Each row is a point on a landscape with many valleys, with its height.
From any point a ball takes the steepest step (drop divided by distance) to one of its 4 nearest points. It stops when none of these is lower. Distance is the straight distance between rows; heights are no part of it.
<534>: [-5,9,0,-17,-12,16,6,-8,-24,11,-9,-4,1]  height 6.96
<72>: [4,1,-1,0,-3,6,-5,5,5,6,3,4,6]  height 2.96
<157>: [10,-4,-1,8,2,-11,-2,3,13,-11,6,7,-12]  height 3.55
<402>: [-3,9,0,-9,-7,16,0,-2,-11,13,-4,-1,9]  height 6.34
<619>: [-13,0,-5,-7,-8,9,-8,7,-3,15,2,-7,27]  height 2.82
<521>: [4,-9,-4,0,-4,-23,5,14,12,-8,5,-4,-3]  height 3.75
<535>: [-3,-12,-5,-4,-6,-26,7,19,11,-5,2,-12,5]  height 3.54
<551>: [14,4,5,12,12,6,-2,-13,5,-7,1,12,-19]  height 4.05
<576>: [10,8,8,3,8,12,1,-13,-3,1,-3,9,-15]  height 4.89
<335>: [8,1,2,1,-1,4,-5,4,8,4,2,7,1]  height 1.12
<514>: [-17,-14,-5,-11,-5,-29,9,22,8,-3,-3,-20,18]  height 3.85
<570>: [7,10,16,16,21,13,6,-27,-10,-8,-9,7,-28]  height 5.09
<418>: [-13,4,-4,-9,-11,15,-4,3,-11,17,0,-8,23]  height 3.96
<288>: [-9,-3,-5,-6,-7,5,-9,11,1,13,2,-5,25]  height 3.33
<4>: [12,7,9,19,19,7,0,-21,2,-12,-2,12,-26]  height 4.50
<595>: [-14,-14,-7,-7,-4,-13,-6,21,7,4,1,-10,23]  height 2.90
<548>: [10,-5,-4,7,0,-23,9,0,13,-19,6,1,-18]  height 4.26
<609>: [5,11,11,-4,5,15,8,-18,-18,4,-9,3,-19]  height 6.45
<12>: [4,9,14,-1,10,12,12,-24,-23,-1,-12,3,-28]  height 6.00
<398>: [10,-1,2,6,3,-2,-3,0,9,-6,4,9,-10]  height 2.94
<22>: [-8,-14,-5,-5,-6,-20,1,21,9,-2,3,-9,13]  height 3.04
<516>: [8,9,4,-1,1,11,-1,-4,-1,7,-2,7,-4]  height 4.37
<108>: [12,4,4,8,8,3,-3,-7,7,-4,3,11,-13]  height 3.61
<495>: [0,10,4,-13,-5,15,5,-9,-18,10,-8,0,-5]  height 6.87
<58>: [11,4,4,5,6,6,-3,-5,7,-1,3,10,-9]  height 3.79
<511>: [-8,7,-4,-10,-11,16,-2,-1,-13,15,-2,-5,17]  height 5.37
<577>: [7,-7,-4,3,-2,-24,7,11,13,-13,5,-2,-11]  height 4.22
<118>: [9,10,14,12,17,12,5,-24,-6,-5,-5,8,-26]  height 4.96
<349>: [-18,4,-5,-8,-11,13,-6,3,-11,17,1,-10,29]  height 2.98
<280>: [-23,-3,-6,-5,-7,8,-11,8,-5,16,4,-11,37]  height 1.98
<486>: [-10,9,-5,-15,-14,17,4,-5,-21,14,-5,-8,13]  height 6.25
<250>: [-2,4,-1,-5,-6,12,-5,5,-1,12,1,1,13]  height 5.18
<48>: [12,-1,1,13,9,-9,-3,-6,12,-16,5,10,-19]  height 3.99
<606>: [-3,-7,-4,-3,-4,-4,-7,15,8,6,3,-2,16]  height 1.11
<566>: [9,4,3,2,3,5,-4,-1,5,3,2,8,-4]  height 2.83
<557>: [-23,-11,-7,-6,-5,-6,-11,18,3,8,3,-12,36]  height 2.48
<174>: [2,8,5,-13,-4,15,9,-14,-23,6,-10,1,-13]  height 6.72
<512>: [-8,-10,-5,-4,-6,-7,-7,18,8,5,3,-4,20]  height 2.09
<153>: [12,-3,-3,19,10,-17,4,-9,13,-29,4,7,-25]  height 4.44
<164>: [1,6,2,-5,-4,12,-3,1,-3,11,0,2,8]  height 5.08
<57>: [-11,-8,-5,-3,-7,-2,-8,16,7,9,3,-4,25]  height 2.42
<181>: [12,-3,-6,17,9,-22,10,-11,12,-33,2,3,-27]  height 4.71
<193>: [12,-4,-5,10,4,-23,9,-3,13,-24,5,2,-23]  height 4.57
<470>: [4,11,7,-6,-1,16,5,-12,-12,7,-6,3,-9]  height 6.83
<160>: [-6,-12,-6,-4,-6,-14,-3,20,10,1,3,-5,13]  height 2.57
<502>: [13,-1,0,15,12,-9,0,-8,12,-20,4,11,-21]  height 4.13
<321>: [13,0,3,19,18,-4,-1,-13,11,-20,3,12,-23]  height 4.30
<327>: [1,-9,-4,0,-4,-11,-4,14,11,-1,3,0,6]  height 2.71
<437>: [-24,6,-9,-14,-16,14,0,-4,-24,17,0,-15,28]  height 2.02
<20>: [3,7,18,5,16,11,14,-28,-24,-5,-13,1,-34]  height 6.07
<520>: [7,-4,-1,3,0,-4,-4,6,10,-1,5,6,0]  height 1.63
<463>: [-25,-18,-9,-10,-3,-21,-4,24,6,2,-1,-16,30]  height 3.22

Two balls start at each pair of points below. Name the first point that both come to, or write never.
<486> / <402> | never
<521> / <595> | <606>
<193> / <502> | <157>
<250> / <495> | <72>

For each start below, name the point where the ball stops.
<470> | <335>
<577> | <606>
<535> | <606>
<58> | <335>
<22> | <606>
<534> | <280>

Call two points neighbours if one is among the 4 nearest of the other. Go from one point of each pair to the other, from neighbour to neighbour, staying as low as possible. Name the highest point that can't be avoided.
<335> / <437> | <349>
<335> / <606> | <327>
<280> / <606> | <557>
